Each row is a point on a landscape with many valleys, with its height.
A ball rolls from a point to the lowest of its 4 nearest points, and stops where none of them is lower. Distance is the straight distance between rows; heights are no part of it.
marab: [ -5  35  10  -6  16  17 -36  -8   4  23  19  -5 -10   3  -5 -22  -2 -15
  12  14]  h=6.02
vasuv: [ -4  -2  25 -11 -26 -23  -9   1   7   2   9 -26  10 -23   5  -7  30   9
 -11  39]  h=5.10
roguv: [ 19  -7 -37   5   3  -2  -7  -9  16   8  -2   8 -34  -4 -24  31  12  10
  -3 -20]  h=6.27
Kemur: [-31   4  10   0  10   0  14  24 -43 -19  17  11  -7 -38   4 -20   9 -41
 -20 -16]  h=4.82
Guk: [  1 -46 -18  16 -10  -4  -8  -2   9   0   3  -4  32   1  -1  14  13  28
  -6  10]  h=6.80
Godi: [  5  34  19  16  12  23  -9  -8  21  42  24 -12  -9  29  -4  -1  -9  -2
   7  26]  h=7.32
debi: [ -8  59  -8   4  13   4  -9  22 -10   0   3  -7 -17 -33 -11 -23 -17 -37
  -5 -18]  h=6.74
boso: [  5  56 -16  -8  19   1  -7  -1  12  -6   2 -13 -14 -15   5   5 -13 -37
  -1 -20]  h=7.36
Fikib: [ 15  -8 -28   3  10 -21  21  14  -1  15   7  37 -17  18   2   5  17  16
  30 -44]  h=4.98
Vufa: [-18  21  25  -1   9  11  15 -26   3   3  15   4 -20  -5  35   1  32 -10
   6  33]  h=0.41
lavaz: [-11  15  20  -9   5   8   1 -19   2 -10  -7   9  10   1  14  20   6   3
  -4  16]  h=3.34
girik: [ 30  15 -14 -17  -6   5  -1 -18  20   6  -9  20 -14   4  -3  33  -3 -12
   2  -5]  h=5.14
Bovug: [ 51  30  -9 -16   5  -3  35  -9  37  -1 -19  16 -12  13  -1   8  -4 -26
  12 -21]  h=5.17
modo: [-14  31  25  -8   9   5 -17   6  -7 -14  -1  15  -5 -11  -2   0  -7 -30
  -2  -4]  h=5.45
gadur: [  3 -26  -9  -9   7 -15  25  15 -26   0 -19   6   3   9  -6  -6 -19   4
  11 -39]  h=4.88
tupo: [ -1 -35  -4  -2 -17   1 -22  13   2 -11 -12  -9   2   9 -24  12  -9  10
  -3 -16]  h=6.92
renad: [  0  -9 -11  16  -3  12  12 -27   1   7   1   6  17  12  18  14   9  25
  -9  46]  h=5.08
Bip: [ -4 -41  18 -13 -17 -20  21  15 -30 -18 -11 -33  -4   0   0 -20  -2 -15
   3 -24]  h=6.26
zifo: [ 14 -42  -1  -7 -14   8   4  17 -26  -5 -23 -15 -13  12 -21 -29 -26 -18
   4 -33]  h=6.01
fofaz: [ 38 -10  -3 -22  13  -9   0   3   5  14 -26  23 -15  16 -11   3 -10  -6
   1 -28]  h=4.91
kud: [-16   7  20   6   5  16 -33  12  15  13   7  -9  17  12  -3 -17  -7  12
  -6   9]  h=6.14
gen: [ 14 -13  -3 -22  16 -19  27   7  -6   8 -22  29   3  13   9  -9 -13  -2
   9 -33]  h=3.84
Sar: [-38   6  37  -3  16  -5  13  14  -4   3  33 -12 -13  -4  19 -51  13  -3
 -13  13]  h=3.92
kom: [-26  24   9  -8   6   4 -51  15 -13  -3  22  -8   0  -3 -21 -16   1 -27
   9  -3]  h=6.55
notuv: [ 28 -14 -38  35   3   3 -11   3   9  -4  22  16  11  27  23  -8  -8  39
 -23  34]  h=3.07
tig: [ 11 -26 -22   8 -12  -4  16  17 -16  -8 -19  -8 -14   3 -34 -23 -36   3
  11 -36]  h=6.49
Savif: [-39   2  13   1  13   1   9  10 -12 -20  -9  -5  21  -7  -1 -12  -7  14
  -1  -1]  h=6.36
nik: [ -3  24  -9  17  -5  15   1  31 -21  -8 -15 -24 -11 -30 -23 -19 -29 -30
 -13 -20]  h=6.06
Dobig: [  9  10   6   9  -8  17 -17  -9  -5   8   2   8   8   6  14  21   5  -7
 -18  31]  h=3.62
gena: [-29  -6  12  13 -13   9  -7  29 -28 -25  -6 -13  14 -14 -11 -18 -11  -9
  -4  -9]  h=6.42
vevib: [ -9  -1  16  -2  -5   3 -15  -2   4   3  -3   4  16   2   0  13   2   3
  -8   7]  h=4.45
led: [-29   1  27  -7   2  -2 -18   7   0 -12  10 -17   7  -7   3 -13  17  -3
 -14  10]  h=5.04
bidu: [ 12  43   5  16  12  36 -18 -17  -2  29  20   5  -9  18  11  -6   4 -28
  24  39]  h=6.15
Domob: [  5  11 -38   7   5   2  -9  -4  24  -1 -10   2 -27  -4 -20  10 -11  19
  -4 -12]  h=5.34
Bubom: [ 15 -46  -1 -35   2 -29  11  -1  -9  17 -21   7   2  11  12   0   9   6
  10 -15]  h=2.06
Difo: [  2  -7 -10  -9  11 -10  35 -15  -1  -4  -2  29   4   4   4  26  -1  22
  21 -21]  h=4.72
bot: [ 11 -31 -32  12 -14 -23  13  -7 -20   2  16  22  14   5  14  31  22  30
  -1  11]  h=5.44
Rigi: [  2 -14   3   5 -17   6 -44  14   5   1   3 -15  21  -1 -13   7  -6  -3
 -12  17]  h=5.77
Nok: [ 11 -39 -12 -14   0 -22   7  -1 -13   7  -6  21  -3  13 -14  13   2   9
  13 -28]  h=2.95
zefim: [-25  40   1   4  21   9 -28  21  -5  21  22 -23 -10   4 -18 -45 -17  -8
   5   2]  h=7.23
tila: [  0  17  27  11   1  23  11 -28   4   7  -3  12   5   8  30  16  17  -6
  -4  45]  h=1.98
naz: [-22 -19  21  -1 -30 -21  -8  17  13 -21  11 -48  14 -24   7 -36  17   1
   0  15]  h=2.22
Dol: [-10 -36   9 -13 -23 -27   3   5  -6 -15  -5 -36  14 -10  -5  14  11   0
  -2   5]  h=7.04
bib: [ 21  15  -9  31   7  37   4 -11  14  26   5   6   0  27  13   1 -12  13
  -4  46]  h=8.35
zage: [ 25   4 -22 -18   7  -7  -7   5  18   4 -18 -18 -29 -15 -24   7 -12 -16
  -7 -28]  h=6.76
ruval: [ 25 -26 -20   4 -15  -5   8 -10 -18   2   1  19   7  18   6  33   4   8
 -24  14]  h=6.33
fipas: [-51  -6  14  -7   8 -11   2  14  -8  -9  32 -11 -13 -27  13 -39  17 -11
 -13  11]  h=3.55
Dap: [-19 -20  26 -13 -12  -9  -8  22 -15 -33   9 -31   5 -14  -6 -19  10 -17
  -7 -11]  h=5.12
kube: [-24  14  23   1  21  12   9 -10  11   4  -7   7   1   9   4 -13  -1  20
   3   5]  h=4.87
sukuz: [ -1  24   6   8  16  -2  35   2  -6 -17 -12  26   5 -10  -5  -4 -22  -8
   2 -22]  h=5.36
mabo: [-23  -5  22  -2 -15   4 -50   8   3  -9  21 -21  20  -8  -1 -18  26 -12
  -5   6]  h=5.99
nugi: [  1  -3  16 -13  -3 -11  25 -35  -7  -4 -10   6   3   0  21  31  14  10
   0  24]  h=3.60
rasu: [-33  38  20  12  21  16  -6  19 -16  -2  10  16   1 -13  -3 -39  -5  -8
  -2   1]  h=6.29
Guzu: [  8 -21 -34  13 -18 -27  26  -6  15  13  23  -6  27 -13  26   2  20  45
   1  36]  h=8.48
noner: [ -1  35  12   0   3  20 -25 -18   5  15  -2   9  -9   2  -1   2   0 -13
   5  19]  h=5.00
melod: [  2 -14  21 -18  15 -12   6  18 -23 -15 -19  -1  -4   5  -6   1  -7 -11
  -5 -18]  h=5.70
muk: [  9 -17 -39   0   2   0   1  10   5  -7  -8 -16 -24  -1 -30   4  -9   7
   3 -34]  h=6.75
simek: [ 16  21 -21 -12   2   0 -12  24 -12   2 -10 -29 -16 -25 -14 -12 -28 -44
  -8 -40]  h=5.22
tapul: [ 26  17 -20  -1  13   1  32 -21  29  -8 -10  39  -9   1  -2  24   1  10
  24 -22]  h=4.71
giram: [-20 -27 -15  -1  -3 -16   9  -3   3  -2   6  11  18   1   1  23   8  34
   7  -9]  h=5.69
Lun: [ -3  23  28  15   8  28  19 -29  15  11 -10  19  -3  16  26  12   3   5
  25  24]  h=3.17
fiv: [  4 -27  29  14 -19   9 -47  15  23  16  13 -34  37  -2   5 -29   1   1
 -10  -2]  h=7.09
dabo: [ 18 -12 -14   9  -6  -2  -7  -6  -8   4  10  -2  23  15  39   1  -1  23
 -26  49]  h=6.24
bira: [  4  -6   5 -13 -11   5 -30  26 -19  -8  -4 -27 -15   6 -25  -8 -18 -39
   0 -23]  h=1.57
rok: [-32  14  32 -11  15   3  -6 -12   2  15  37   5 -17   4  23 -21  23 -22
   1  24]  h=1.84
kem: [-13 -20  20   4 -10 -23   1   0  29  11  -1 -38  29 -12   9 -17  12  31
   1  14]  h=6.87
Pur: [ 26 -12 -47  33 -20 -12 -15   2  -8   1  22  12  -4   9 -22  15  30  33
   3  10]  h=7.01
Pivef: [-14 -55 -12   1 -36 -12  31  13 -24 -27   7 -26  18  10  -5 -19 -13  13
  10 -38]  h=7.53
sorez: [ 25  -6 -22   0  12  -6   9 -19   9  13 -10  42 -15   8 -10  32   3  13
  10  -9]  h=5.35
fet: [ 21 -10 -12 -10  -5   3 -19   2   8   3 -10   0 -10   1 -20  24 -15 -12
  -9  -8]  h=6.05
kaves: [-11 -12 -12  -1  -9 -13  32 -28   3   8   1   9  14  -1  21  34   9  34
  11  21]  h=3.30
luz: [  0 -32   3  -6 -11 -13  -2 -15  -7  -3  -3  -1  16  -1   4  26   9   9
 -18  13]  h=5.58
teli: [ 13  23  25  -9  10   9  25 -24   9 -11 -19  35   3   5  12  26  -1  -7
  14 -11]  h=4.15
pefef: [  0  21 -19   6   9   9  12 -15  27  -5 -19  26 -10   2 -18   8 -13  19
  17 -10]  h=3.81
zuve: [ 13 -32 -28  27  -8  -8   3 -12   2   4  11  10  28   5  18  -5  13  43
 -18  30]  h=6.66
gemib: [ -3  33 -22  10  11  26   6 -28  44   4  -9  -9 -24  -4   6   9  -2  15
  10  -2]  h=1.83
koz: [ 20  42  13  -9  10   7  18   0  12 -18 -12  27  -5   4   1   9  -8 -28
  10 -14]  h=4.64
Pek: [ 22  33 -18  12  -4  32 -11 -30  16  12  -9  13 -15   0   7  22  -6  -5
   1  26]  h=3.96
dorum: [  7  -1  18   1  -4   4   4  33 -34  -8 -15 -14 -12  -9 -15 -17 -23 -29
  -1 -29]  h=4.46
gat: [-18  -7  18 -23  -6 -21  16  -3  -5  -9 -10 -15  10 -10   2  15   9  13
  -1   0]  h=6.39

Call two points neighbours if one is among the 4 nearest of the other. Go from one point of each pair to the other, from neighbour to neighbour, staying as low as possible. Name the highest point that can't be avoided.
notuv, kaves => renad
gemib, kaves => Pek
kaves, Vufa => nugi
bira, naz => melod
naz, Bubom => led
Bubom, Vufa => Difo
